Each row is a point on a landscape with many valleys, with its height.
A ball rolls from a point to the lowest of its 2 nearest points, and stops where none of them is lower. Distance is the straight distance between rows; heights are no part of it.
J_183 height 27.1: [110 131  77 119 185  89 108 182 137 113 152 143  97 157 156 116 124 118
 123 204 152  92  80 174 144 110 153 150 139 142 111 128  81 136 121 115
 176 176 160 149 133  94 114 123 122 106 134 118 109 104 107 142  85 137
 189 149  87 151 170 153 150 162 162 122 151]
J_739 height 25.8: [153 170 132 129 133 147 113 139 131 131 106 154 118 186 147 111 111  86
 125 143 186  47 104 153 145 136 132 131 125 176 123 154  88 144  76 100
 150 135 173 168 121 129 117 103  95 113 122 129 110 105  76 164 116 165
 145 151  58 146 123 173 141 127 171 115 138]
J_963 height 42.9: [153 124 136 154 114 156  88 120 104 103 135 109 120 148 133  89  62 109
 151 149 134  89 134 131 133 200 114 126 124 138 154 178  88  60 144  98
 102 122 170 124  74 139 121 125  95 134 138 192  91 112 129 157 165 123
 133 109 101 132 129  92 104 152  87 142 129]
J_700 height 29.9: [160 148 130 157 130 137 102 150 150 153 117 152 115 181 124 132 125  96
 142 127 147  73 122 159 147 100 133 143 122 171 107 136 152 162  96 116
 165 155 180 138 138 141 129  86 107 109 127 117 117 109  80 188 105 145
 140 132  86 170 174 157 154 144 163  79 150]
J_945 height 9.2: [149 162 120 108 124 127 156 172 112 134 134 157 191  90 164 169 159 141
 115 120 139 158 151 110 124 107 127 170 127 136 143  79 160 104 104 142
 137  85 106 135 155 111 112 144 131 152 114 143 146 130 190 131 114 152
 129 173 175 124  79 133 134 120 117 152 122]
J_823 height 25.3: [157 108 108  71 123 146 125 116 192 159 159  96 104 109 128 191 167 156
 137  88 104 215 143 176 151  93 143 172 130 151 124  85 155 138 126 132
  98  88 143 125 150 125 149  96 129 135 148 106 174 131 145  81  64 124
  95  81 142 150 137 115 147 164 131 115 132]
J_505 height 61.8: [ 95 116 133 180  89 147 101 111 137 173 128 100 110 138  80 157 121 109
 131 132 109 113 131 154  97  97 111 110  89  93 140 132 147 161 121 124
  86 123 123  85 119 148 160 131 170 106 125 122 118 124 139 135 161 115
 129 136 142 151 161  90 154 121 109  96  93]
J_998 height 64.2: [123 123 149  95  80 158  95 111 121 109 136 108 129  92  90 131 128 125
 142 136  87 160 169 157 119 127 101 142  80 122 122 131 147 117 147 130
  86 104 124  75 121 143 152 126 130 157 144 182 134 124 185  94 149  78
 128 123 145  77 121  74 151 113 115 111 107]
J_332 height 36.7: [146 141 147 172  81 155 112 139 126 174 147 105  90 194 105 121 114 117
 130 136 152 102 147 154 118 126 137 118  91 151 127 126 138 148 112  78
 139  93 175 127 106 148 151 147 141 116 169 123 145 126 110 191 169 140
 125 150  71 173 181  97 176 146 143  46 146]
J_141 height 48.4: [177 118  96 132 132 105 117 115 124 123 117 134 140 127 169 145 120 103
 163 156 138 148 141 144 130 153 104 124 132 137 151  77 131 105 101 109
 132 195 169  95 126 139 121  96 117 123 110 169  98 105 114 146 129 138
 122 102 143 166 156 116 126 159  92 144 121]
J_852 height 38.9: [129 118 124 156 101 138  83 134 110 138 147 113  98 184 119  89 107  93
 139 173 142 101 159 158 104 160 109 111 108 119 130 150 101 139 114  95
 132 143 169 134  81 125 152 163 142 110 138 140 129 130 126 145 185 136
 166 144  87 154 161  87 142 130 130  73 126]
J_815 height 27.4: [191 151 162 102 110 151 105 151  79  89 112 189 168 130 145  95 117  99
 150  90 140 131 180  86 138 162  76 117 123 157 100 139 153 138  82 110
 146 157 159 165  83 109 119 136 106 162  97 143 135 158 137 148 149 155
 149 165 121 134  26 160 100  62 150 106 136]
J_830 height 41.7: [112 165 175 171 113 163 105 120 137 158 109 120 163 148  61 111  47 121
 120  68 136  62  94  89 106 156 160  97 126 145 111 190 121  70 136 131
 120  48 128 124 161 183 142 102 102 138 152 155  82 146 125 186 136 120
  94 143 117  79 103 141 148 112 146 118 141]
J_732 height 41.9: [ 69 107  95 117 172  91 138 137 128  90 170  70  79 125 129  94 141 166
  88 181 118 145 122 153 166 141 125 110 115 118 107 152  75 102 208 144
 153 115 121 118  97 147 118 126 116 110 153 127 100 120 128 120 115  79
 160 103 104  92 199  99 128 175 129 141 155]
J_894 height 22.5: [ 82  98 104 118 109 137 155 134  90  60 140 160 172  81 181  85 142 122
 141 173 121 142 169 105 106 158  91 143 127  75 128 106 142 109 128 154
 123 170 108 122  82  92 108 193 167 137 118 142 148 137 190  99 199 114
 156 162 167 100 105 128 102  66 103 124 103]
J_166 height 15.3: [146 157 119  92 117 140  74 138  71  87 141 181 149 108 138 114  76  97
 172 166 143 105 143 149 113 133 117 128 101 119 133 152  96  98  83 116
  96 174 134 149 113  94 109 119 133 131 108 164 110 122 162  96 150 125
 163 193 124  96  40 175 139  61 130 131  99]
J_886 height 15.6: [ 65 100 143  94 109 145 116 116  75  92 136 156 140  70 142  73 127 123
 134 139 109 124 172 105 125 140  95 131 122  96 122 142 140 159 162 169
 113 158 100 137  81  91 120 186 172 154 127 119 151 148 180  97 194  84
 142 183 152  76  86 141  92  84 141 126  71]
J_306 height 36.6: [105 104 144 115 128 123 124 103 123  75 110  87 112  93 122  91 183 141
 146 147  43 186 171 134 113 149  78  88 117 104  97 109 138 129 160 141
 109 172  96  79 110 114 133  95 110 131 154 163 144 125 164  66 131  67
 107  66 152  73 148  78 107 129 110  98 146]
J_540 height 56.4: [ 63  74  90 140 168  87 135  88 127 105 119 106  96 115 121 105 147 130
 124 155  88 121 116 122 123 131 133  80 134  77 125 135 110 174 174 172
 111 193 101 125 115 127 117 130 200 108 109  71 116 146 101  82 148  79
 164 110 166 115 161 150  90 102 125 147  90]
J_964 height 20.5: [171 109  97  57 101 142  90 121 169 181 175  96  69 151 118 181 161 158
 130  82 124 158 142 187 175  76 158 164 116 170 126 128 132 158 117 114
 131  74 177 162 131 121 131  83 134 126 157  96 160 135 107 108  61 129
 103 114  91 170 162 131 136 187 161 116 114]
J_57 height 40.2: [ 70 128  96 155 176  85 164 129 133 105 110 125 154 100 118 123 139 160
  82 135 103 127 102 107 124 125 150 113 142  69 107 126 110 124 185 202
 152 130  66 124 176 146 128 136 170 121 108 106 116 146 128 106 115 120
 151 119 168  75 148 159 113 112 111 151 146]
J_113 height 28.5: [ 82 107 140 160 129 129 147 135 115  88 122 122 156 123 137  64 151 104
 129 149 104 118 147  83 105 165  82 119 129  65 102 150 140 107 163 158
 152 165 121 113  97 119 126 184 162 130 117 157 132 138 162 137 199 124
 168 121 154  87 126 108  92  90  92  82 150]
J_628 height 47.0: [135 156 158 140 106 176 111  98 118 170  90 146 165 115  94 154  92 112
 138  76 135  88 125  96  90 118 131 122 127 132 158 133 145 133  87 122
  93 113 117 127 131 144 141 140 139 129 120 114 113 135 144 138 132 140
 108 174 145 130  71 150 122 108 122 133  83]
J_176 height 7.7: [124 136 100 108 117 136 109 119 103  79 135 163 163 127 155  94  90  95
 146 187 165  71 113 154 101 164 133 113 121 103 153 162  58  95  80 108
  97 160 136 174 102  80 113 160 123 116 111 149 111 113 155  96 178 153
 160 176 105 109  62 150 132  90 108 154 112]
J_769 height 46.7: [123 154 166 132 159  95 149 203 159 131 129 118 131 107 137 158 138 149
 127 115 112 168  87 114 161 101 113 141 120 130  80 110 124  98 175 158
 161 127 127  84 191 152 112 123 114 155 123 154 140 116 142 143  79 126
 118  96 144 131 147 134 147 172 106  94 199]
J_241 height 52.8: [153 120 121 110 146  86 153 163 123 116 111 172 138 116 186 146 191 125
 147 113 109 179 157 101 134 104  82 137 145 130  95  75 166 149  94 125
 132 207 123 131 126 126 126 125 141 126 105 110 142 152 124 117 124 149
 145 112 171 165 107 131 108  98 138 118 149]
J_672 height 28.2: [163 160 107 121 158  95  75 149 111 108  80 187 173 129 141 159 116  89
 146 153 143  79  91 130 128 110 133 129 118 116 112 133  97 115 102 142
 113 223 142 138 185 124 112  77 126 115  88 149  73 111 100 105  90 142
 155 153 137 135  80 193 146  83 127 131 122]
J_806 height 38.5: [144  78 138 107 173 105 172  78 172 115 105  95  95  95 130 149 176 144
 142  77  86 193 132  91 118 119 126 100 190 143 124  96 120 151 148 149
 124 150 121 121 147 156 141 104 115 106 107  74 131 149  82  92  53 135
  90  39 180 152 115 138 102 148 114 163 147]
J_319 height 32.6: [101  98 139 139 118 126 136 124 105  71 120  95 136 114 137  66 152 126
 139 158  86 143 159 114 125 175  84 110 122  89  94 136 121  96 166 126
 134 167 122  89  86 126 119 148 115 132 140 183 126 115 143 126 172 100
 145  81 126  89 159  74 100 137  92  94 164]
J_210 height 32.5: [126  93 131 159 113 162 180  38 160 151 121  44 100  96  88 164 139 154
 121 108  94 176 124 148 122 118 146 124 142 145 187  91 159 144 171 111
  77  63 127 103 120 154 159 125 103 128 132  83 137 125 126  86 126 108
  79  53 136 147 165  71 127 144 112 151  95]
J_496 height 24.1: [102 148 148 123 126 166 209 102 150 155 134 104 156  80 121 148 143 172
  83 106 122 168 127  99 130 101 156 155 148 133 162 112 159 130 156 139
 130  20  74 140 144 109 129 180 111 153 137  78 173 154 170 106 136 137
  94 129 156  90 122 109 133 136 126 164 122]
J_426 height 42.5: [152 103 144  92 165 120 184  64 129 112  92 129 139  86 115 137 159 156
 140  59 105 162 143  66 134 132 122 135 178 179 147 110 144 128 149 127
 138 130  99 141 119 129 121 113  75 120  91 102 129 159 117  88  88 137
  92  76 166 126  70 135  69 127 125 194 129]
J_515 height 40.4: [114 128 175 117 151 115 155 139 134  94 104 106 124  94 144 118 208 152
 144 121  65 215 144 106 119 146  91 109 154 117 105 101 152 105 146 152
 134 158  80  88 143 111 127 101  80 149 143 153 146 128 157  74  88 105
  89  56 162  94 111 104 116 139 128  97 189]
J_781 height 36.4: [115 117 110 129 167  97 123 116 122 108 104 119 140 120 115 113 123 138
 104 133 114 112 114  97 134 143 129 104 131 108 119 164 104 108 180 163
 142 148  99 118 150 141 113 109 128 119  98 152  86 138 113 116 115 118
 157 116 145  86 128 127  81 128 107 155 140]
J_362 height 59.5: [ 77  95 122 168 120 136  77  41 126 135  93 110  94 146  58 103  77 115
 134 122 125  26  95 137  95 142 137  75  99 102 139 172 105 147 149 147
  86 152 107 116 118 155 115 102 165  99 111 107  81 128 108 120 160  92
 124 118 129  95 147 148 102  96 120 118  83]
J_927 height 29.0: [129  84 132  99 107 148 149  80 170 142 133  86  93  91  95 178 160 154
 125  91  78 195 159 159 133 106 123 142 150 151 142  97 145 155 141 119
  79  91 118 105 125 145 149 102 119 145 140 101 153 126 128  66  91  98
  81  63 152 141 133  91 132 130 127 128 104]
J_314 height 65.3: [114 160 182 101  74 173 132 159 128 139 155  94 141 104  96 121 132 127
 114 112 106 158 164 131 124 123 103 156  90 132 112 140 157 113 142 141
 109  32 120 107 127 135 160 176 102 187 154 176 167 137 195 114 143 100
 124 151 121  83 102  77 158 121 142  81 142]
J_668 height 50.7: [159 103 125 138 146  97 149 148 127 102 105 142 135 134 189 125 165 114
 163 157 111 186 153 121 123 137  79 117 133 132 104  47 153 127  99 113
 145 225 151  85 140 125 133 106 132 126 118 148 134 123 121 153 125 144
 135  84 161 179 157 101 132 142 107 106 151]
J_722 height 39.4: [107 107  73  95 165  94 137 127 116  55 164  84 104 103 158  91 160 171
 105 174  99 185 125 142 156 159 118 136 135 130 114 125  69  87 173 134
 147 136 106 134  88 125 124 120 112 131 135 140 122 122 132 104 106  87
 156  96 134 103 137  98  98 171 129 197 142]
J_605 height 22.3: [163 150 144 133 122 147  86 113  87 104  92 171 158 134 132 116  79  82
 183 116 143  96 152 116 109 157  92 111 117 148 128 129 129 115  76 110
 100 189 157 151  95 123 122 126 130 137 100 137 104 148 124 133 148 157
 149 179 122 141  60 160 125  58 128 106 110]
J_570 height 14.1: [134 102  87 143 156 114 116 142 168 153 168 125  69 163 146 173 136 137
 144 160 138 138 101 188 158  90 158 143 101 139 126  92 139 174 114 110
 175 138 182 119 135 109 125 114 155  77 170  75 162 103 104 170  71 138
 138 140  90 181 224 139 166 181 148  90 150]
J_46 height 31.3: [106 128  79 130 190  82 104 154 133 122 142 135  98 149 135 104 104 134
  88 174 149  91  81 133 149 132 143 120 147 142 112 158  82 104 157 142
 161 167 130 143 149 139 126 104 119 113 128 142  83 120  96 136  98 123
 165 132 103 114 162 156 127 157 143 144 154]
J_934 height 49.5: [124 143 157 188 152 101 161 180 162 157 126 132 131 141 139 139 109 137
 124 133 146 135 100 106 147 114 125 138 138 147  86  98 181 121 160 138
 186 148 164  95 159 145 118 121 126 141 140 140 147 105 107 201  99 157
 119 107 109 152 182 111 147 158 121  78 198]
J_356 height 21.1: [106 114  79 151 194  86 114 151 171 142 160 139  86 161 151 157 105 128
 147 192 142  96  63 188 141  99 178 131 114 117 107  89 108 147 114 135
 169 179 170 114 167 110 130 123 167  82 155  90 129  99 105 169  49 125
 161 139 106 165 219 157 180 165 160 114 166]
J_317 height 46.6: [100  98 111 187 155  99 148 149 148 138 150 111  91 162 125 131 141 130
 118 177 128 147 131 132 114 120 128 110 115  90  98 104 148 162 144 124
 150 181 135  80 131 124 135 147 178 105 127 101 135 128 127 166 156 144
 163 123 134 162 217  94 159 143 124  69 158]
J_258 height 22.0: [108 129  73 151 157  74 132 150 127  82  85 178 181 139 182 126 123 100
 123 191 148  71  73 117 110 128 138 111 137  98 121 102  83 112 104 143
 121 242 136 149 173 110 128 123 134 118  84 144  86 132 114 103 122 178
 159 156 138 123 102 175 131  94 117 136 126]
J_109 height 13.9: [103 147 146 102  89 148 144 189 115 152 154 148 162  69 129 156 150 136
 111 124 129 162 159 117 118  90 116 166 117  85 120 118 159 148 119 161
 124  75  92 124 146 105 146 176 169 161 146 132 179 136 204 100 143 120
 143 197 157 104  96 136 155 100 135 121  83]
J_930 height 40.9: [186 133 117 110  88 157  61 132  97 102 153 120 102 161 129  89  95 108
 159 158 135 124 187 178 130 176 113 138 109 155 141 142  97 110  93  72
 113 128 188 137  73 127 144 125 104 125 151 180 120 120 131 141 166 119
 150 133  70 158 122  82 141 134 121 112 137]
J_162 height 44.5: [ 83  85  85 163 162  93 162 131 142  96 162  68  83 129 142 101 170 162
 108 192 107 167 137 138 131 150 121 114 124  89 101  93 107 130 177 137
 162 153 121  97  95 125 146 159 158 107 152  93 148 133 135 142 140 115
 163 106 135 123 227  94 137 161 124 100 147]
J_435 height 44.4: [129 167 182 125  84 197  88  89 126 151  98 131 144 145  75 108  53 111
 131  54 145  52 110  98 103 162 157  83 116 157 127 160 104 118  93 106
  99  44 130 133 119 145 125 130 130 137 147 123 100 146 137 170 134 134
 101 171 105 110  75 173 131  98 166 143  96]
J_778 height 47.7: [104 140 193 139 138 120 137 149 144 175 112 163 142 161  66 132 111 132
 109  50 123  96 131  84  99 112 171 111 147 123  87 181 168 157 135 171
 144 119  77 136 155 160 149 149 133 134 121 101 103 153  97 176 151 137
  93 132 135 117  92 165 139  66 152  82 150]
J_417 height 44.0: [101 122 106 164 175  86 201 111 148 132 101 131 172  87 146 153 143 170
  96  99 119 149  99  75 135 124 175 131 171 102 152  89 126 122 170 176
 149  99  60 131 183 139 114 135 124 120 103  91 123 154 135 118  79 156
 113  98 177  99 107 165 104 130  99 206 122]
J_580 height 33.0: [131 160 108 108 140 110 108 185 100  83 189 168 152 128 168 115 108 123
 120 202 153 123  90 158 165 156 124 161 143 126 148 148  71  56 126 107
 128 130 135 149 109  95  91 128  98 139 114 195  93  89 147 122 132 119
 161 142 118 120  90 128 138 147  96 186 136]
J_385 height 25.1: [204 170 166  69  95 146 107 161  77 110 138 165 133 147 140  88 147 103
 149  93 134 155 186 109 157 152  93 150 117 169  83 163 132 139  87 103
 158 106 175 175  95 115 117 116  92 176 123 168 155 143 120 148 126 132
 145 151  92 132  52 142 106 104 179 113 164]
J_831 height 16.8: [203 136 118 104  84 148 137 147 103 133 140 149 145 141 173 119 143 130
 138 119 154 158 177 140 152 158 110 169 135 161 142  90 160 125  79  78
 137 114 157 156  90 107 144 139  93 154 140 153 183 132 139 139 151 164
 118 128 120 159 117 103 123 134 129 127 131]
J_344 height 63.1: [102 113 145 145  88 146 120  75 131 129 107  73 122  92  80 139 125 114
 146 136  72 153 139 143 107 106  92 102  88  98 133 116 161 128 171 151
  85 102 132  71 139 159 143 130 140 144 126 163 120 116 157 100 164  75
 104  95 138 105 163  62 145 124  92 117  99]
J_643 height 20.8: [218 182 135  89  69 160 120 152 102 143 144 162 147 146 176 125 141  96
 137 111 172 148 155 151 149 138 120 179 115 158 129 120 165 143  47  99
 133  94 160 188 116  98 128 121 104 168 135 157 192 126 131 134 127 158
 126 180  86 147  85 140 136 112 157 147 120]
J_534 height 33.7: [148 130 144 198 124 138 137 143 159 185 127 139  90 199 115 154 116 108
 141 122 140 109 122 148 129  85 133 136 109 141  97 109 190 180 100  95
 158 161 177 106 128 145 135 114 137  98 146  88 144 112  77 214 140 161
 120 121  82 195 198 119 165 147 140  55 161]
J_614 height 49.7: [120 144 194 127 106 178 135 121 131 144  91 143 154  79  58 162 103 129
 122  53  92 132 121  73 108  91 131 143 128 120 139 152 172 134 143 157
  98  74 106 100 171 152 140 143 121 160 127 119 107 145 158 118 138 104
 102 161 150  90  80 161 138  99 130 120 109]
J_973 height 58.0: [ 77  73 106 170 146 109 113  61 128 116 121  95  98 147 102  83 109 114
 117 148 104  78 116 128 105 152 120  79 111  77 124 165 117 155 173 155
 125 182 125 118 106 150 122 134 172 104 103 117  97 136 105 123 186 107
 139 106 130 109 187 109  95 107 102 105 103]
J_978 height 50.9: [197 102 110 146 127 117 101  74 139 145  88  97 119 133 147 174 107 114
 174 125 118 147 117 151 107 138 109 101 124 153 171  92 141 120 105 110
 109 172 157  84 172 160 129  61 106 114 109 152  93 107  91 133 108 122
  88  79 138 179 170 101 127 177  78 170  97]
J_42 height 21.5: [180 149 127 141 109 153 131 132 121 143 118 142 136 178 170 104 119 107
 136 138 173  92 138 125 143 169 131 140 140 178 156 129 133 118  81  85
 153 103 173 173  94 119 121 147  86 132 136 130 139 127  84 171 135 179
 119 141  85 163 129 124 114 156 140 135 147]
J_489 height 33.9: [151 184 131 155 118 128  66 147  97 148  73 161 188 126  99 163  96  85
 150 122 133  83  93 112 102 106 115 133 104  92 113 155 115  91 117 142
  94 163 136 100 209 162 116  84 148 126 105 188  85 112 130 131 103 130
 137 176 156 125 100 171 155  91 109 113 123]
J_782 height 51.9: [ 75 124 181 126  89 180 118 111 137 155 103 134 132  71  72 197 113 125
 122  88  94 149 124 127 118  67 132 144 120  89 152 130 177 164 154 158
  54  89 114  88 162 146 150 150 163 156 148 105 115 125 171  83 149  92
  92 158 155 104 110 139 164 109 114 133  67]
J_40 height 43.8: [125 170 173 112 141 109 159 197 132 107 119 124 159  85 154 136 175 152
 138 106  99 199 123 108 151 129  96 148 133 138  88  98 134  75 153 155
 145 129  96  86 165 124 110 117  81 166 122 194 142 112 164 110  77 113
 104  87 165 101 105 114 128 154 115 110 193]
J_756 height 28.8: [ 90 110 141 135 141 166 214  54 166 155 149  81 111 104 102 137 132 172
  87  97 118 165 122 128 130 107 183 144 167 138 181 117 160 145 174 135
 121  22  89 140 120 131 150 155 103 116 133  48 156 140 124  89 138 121
  68  84 134 116 147 106 122 122 136 174 106]
J_867 height 36.3: [124 101  87  92 165  92 125 137  96  38 163 146 128 105 179  83 128 133
 132 202 116 144 108 139 157 184 114 133 148 114 133 144  72  70 143 113
 139 179 126 125  87  93 102 125 109 135 106 178  91 107 127 111 146 110
 175 107 131 102 106 108  97 143 103 183 145]
J_412 height 60.8: [ 96 129 143 168  97 154  66  97 138 165 110 119 107 165  56 134  81 102
 131 115 140  42 105 161  87 122 141  86  83 114 132 157 104 146 107 126
  86 120 121 103 119 168 136 122 179  86 126 117 101 125 117 141 163 111
 122 138 125 134 146 130 149 102 137  94  85]
J_372 height 27.2: [179 143  87  74 108 128 134 133 110 118 189 129 104 129 178 123 140 171
  97 168 177 170 133 159 172 141 150 171 134 169 166 124  91  87 104  79
 122  67 135 189 114  80 100 123  95 146 158 155 169 109 137 105 108 136
 140 135 102 131 108 101 107 181 143 213 114]
J_816 height 29.8: [153 144 100  79 128 134  93 144 109 119 206 138  95 121 155 113 111 149
 117 188 153 136 110 167 181 149 136 144 135 170 163 169  57  63 139  64
 124  95 139 163  98 110 100 106  92 130 154 159 101  82 110 126 108  92
 143 120  95 140 116 101 123 192 121 217 128]
J_734 height 6.1: [162 125  97 138 115 134 135 173 133 157 166 136  90 166 153 130 161 125
 144 170 167 137 127 171 153  99 142 147 109 146 118  98 156 193 104  91
 177 134 181 161 113  83 122 132 152 109 159  93 193 110 119 157 120 165
 167 165  78 178 192 130 157 155 166  63 140]
J_513 height 5.5: [ 78 155 177 110  75 169 124 152  96 126 133 150 155  81 127 108 115 119
 115 116 113 134 162  94 106 131 115 128 116  86 134 148 148 148 138 160
 124  80 102 140 115 109 140 203 164 176 144 137 160 152 209 119 175 110
 144 217 132  78  82 141 136  87 134 126  80]
J_293 height 45.6: [119 106 131 113 174 121 185  72 122 125  73 148 167  88 113 144 143 162
 117  68 110 118 114  44 133 113 162 124 181 142 170 117 132 148 161 150
 135 112  71 152 139 121 121 136 109 105  96  66 124 171 107  91  89 144
 100 112 173  95  58 162  74 116 119 209 102]
J_354 height 38.3: [145 198 161 150 107 153  76 159 120 168 103 125 161 138  82 152  84 101
 141  99 136  94  95 120 122 126 130 142  94 137 113 174 124  75 124 138
 108  78 152 111 173 178 130  88 114 135 131 176  97 112 130 169 107 121
 117 162 125 121 104 144 160 135 120 114 153]
J_325 height 11.9: [185 128 121 133  84 146 131 170 102 133 146 143 107 163 167 118 156 107
 158 149 163 146 167 163 158 129 103 173 121 148 102  84 161 167  85  73
 163 125 196 162 100  98 137 147 114 145 163 135 186 112 124 163 155 155
 152 154  86 185 163 102 157 154 137  78 147]
J_761 height 45.0: [130 149 136 177 104 137  93 112 115 135 109 100 163 127 121 135  70 106
 151 150 141  98 116 126 101 173 111 121 111 112 161 148 117  56 131 123
 104 118 153  98 126 162 111 114 127 130 123 203  95 110 140 152 157 123
 119 128 125 120 139  85 130 151  74 149 119]
J_508 height 17.7: [142 157 133  70 116 153 185 128 130 121 134 159 174  74 169 156 146 162
 102 100 142 180 154  91 137 105 141 184 149 149 154 103 156 100 118 135
 136  42  85 157 154  89 113 143  96 167 133 132 170 148 190 102 106 145
  95 148 170  85  71 127 116 133 142 203  98]
J_598 height 53.0: [198 130 149 165  99 141  93  89 139 177  93  87 105 148  97 165  94 104
 170 101 110 130 128 130 107 131 103 102 119 152 152 122 159 125 115  96
 101 137 185  74 152 187 144  82 102 132 126 158 100 115  90 152 133 121
  77  80 110 180 172  81 138 174  90 107 133]
J_528 height 24.8: [130 107  91  76 134 116  91 114 166 157 168 104  50 190 117 158 154 149
 108 105 149 105 117 187 153  86 174 124 129 161 148 146  97 174 104 110
 131 101 146 157 114 134 125  87 140  85 152  65 138 129  71 114  72 129
 119 122  86 175 180 149 144 166 168 119 113]
J_657 height 34.4: [155  84 107 146 182 104 157  63 175 148  93 107  83 142 135 153 137 139
 131  84 118 137 111 111 125 136 152  97 186 157 154  99 125 159 134 139
 138 165 141 131 151 167 133  79 117  93 101  78 104 138  63 128  59 152
  95  53 135 173 151 136  96 170  98 173 125]
J_132 height 29.4: [147  88  97 102 155 113 135  72 164 149 130  92  61 165 112 135 149 168
 110  95 120 117 133 145 148 119 160 113 163 184 155 139 112 163 128 103
 142 124 155 136  98 150 135  89 112  91 129  68 110 143  69 122  94 134
 110  80 104 176 171 121  99 163 154 135 131]
J_375 height 53.9: [ 96 100 165 124 129 132 140 104 146 162  99 136 124 103  79 192 138 122
 148  78  91 145 131 106 109  56 114 107 146  94 130 134 166 183 141 143
  68 130 106  89 154 140 142 119 176 122 121  95 117 137 105  98 122 116
 109 105 172 149 129 155 142 109 109 115 105]
J_577 height 53.5: [ 90 115 124 133 145 100 167 146 108 140 144 134 130 150 146  80 151 132
  81 124 175 101 126 106 118 133 143 106 151 110 139 154 114 178 109 140
 150 127  62 171  88  96 125 187 160 116 106  68 169 148 123 116 166 143
 141 151 128 114 120 163 104  93 159 135 110]
J_216 height 44.8: [100 152 167 166 115 127  92 155 138 168 100 159 156 173  70 110  81 120
  99  72 174  50  98 119  86 114 173 107 115 122  82 167 135  98 132 153
 141 113  81 131 183 176 150 128 139 122 146 133  89 118 107 194 141 135
  89 155 111 103 116 158 153  84 172  92 159]
J_728 height 52.0: [118 149 145 131 145  93 182 177 142 159 150 156 136 159 138 104 158 149
  77  89 191 106 115 104 128 115 175 125 139 125 130 145 154 171 107 138
 179 109  50 177 135 105 119 181 143 130 132  68 170 142 104 153 144 173
 119 159 115 124 111 170 119 100 161 117 141]
J_182 height 54.9: [ 72  94  77 126 151  92 145 133 113 116 158 113 104 129 134  94 166 138
 101 171 137 133 135 135 125 129 123 100 151 103 129 154  97 185 135 150
 136 172  96 154  80  94 138 159 176  99 114  56 151 153 119  86 167 113
 165 143 146 138 155 141 100 109 162 137  89]
J_937 height 50.3: [ 89 134 187 123 135 104 188 158 160 187 151 147 127 155  92 132 148 160
  99  41 164 130 127 108 114  83 191 124 154 108 114 159 178 176 133 155
 152  75  49 154 138 123 131 179 146 138 140  63 154 138  97 162 149 155
  72 139 116 137 116 168 138  87 164  97 152]
J_751 height 23.4: [167 174 109  67 131 126 143 136 111 121 155 158 153 111 170 135 145 161
 102 122 153 148 120  96 170 113 150 170 132 167 165 135 109  95 121 112
 137  53 106 194 134  88  91 112  81 143 127 145 139 131 135 118  82 146
 120 134 143 108  56 136  86 150 148 231 119]
J_301 height 15.4: [ 99 131  71 148 127 108 137 154 125  84 113 148 208 128 163 142  97 108
 109 195 175  51  62 146 102 152 152 131 120  88 147 121  46  74  93 120
  99 154 108 143 158 102 115 145 130 104  94 160  94 112 146 109 150 162
 148 160 135 107 104 169 138 118 105 167 112]

Call two points neighbours if one is among the 2 nearest of the other. Go from one point of each pair to the other, from neighbour to neighbour, staying as low as possible. Name the highest point that can't be avoided.
J_734, J_945 -> J_293
J_176, J_734 -> J_815
J_945, J_964 -> J_210
J_513, J_945 -> J_109

For each start below, name every point that the ball comes to, in order.
J_362 -> J_973 > J_540 > J_182 > J_577 > J_728 > J_937 > J_778 > J_216 > J_830 > J_354 > J_489 > J_672 > J_258 > J_301 > J_176
J_852 -> J_332 > J_534 > J_700 > J_739 > J_42 > J_831 > J_325 > J_734
J_769 -> J_40 > J_515 > J_306 > J_319 > J_113 > J_894 > J_886 > J_513
J_614 -> J_628 > J_435 > J_830 > J_354 > J_489 > J_672 > J_258 > J_301 > J_176
J_162 -> J_732 > J_722 > J_867 > J_580 > J_816 > J_372 > J_751 > J_508 > J_945
J_293 -> J_426 > J_806 > J_657 > J_132 > J_528 > J_964
J_934 -> J_534 > J_700 > J_739 > J_42 > J_831 > J_325 > J_734
J_57 -> J_781 > J_46 > J_183 > J_356 > J_570 > J_734
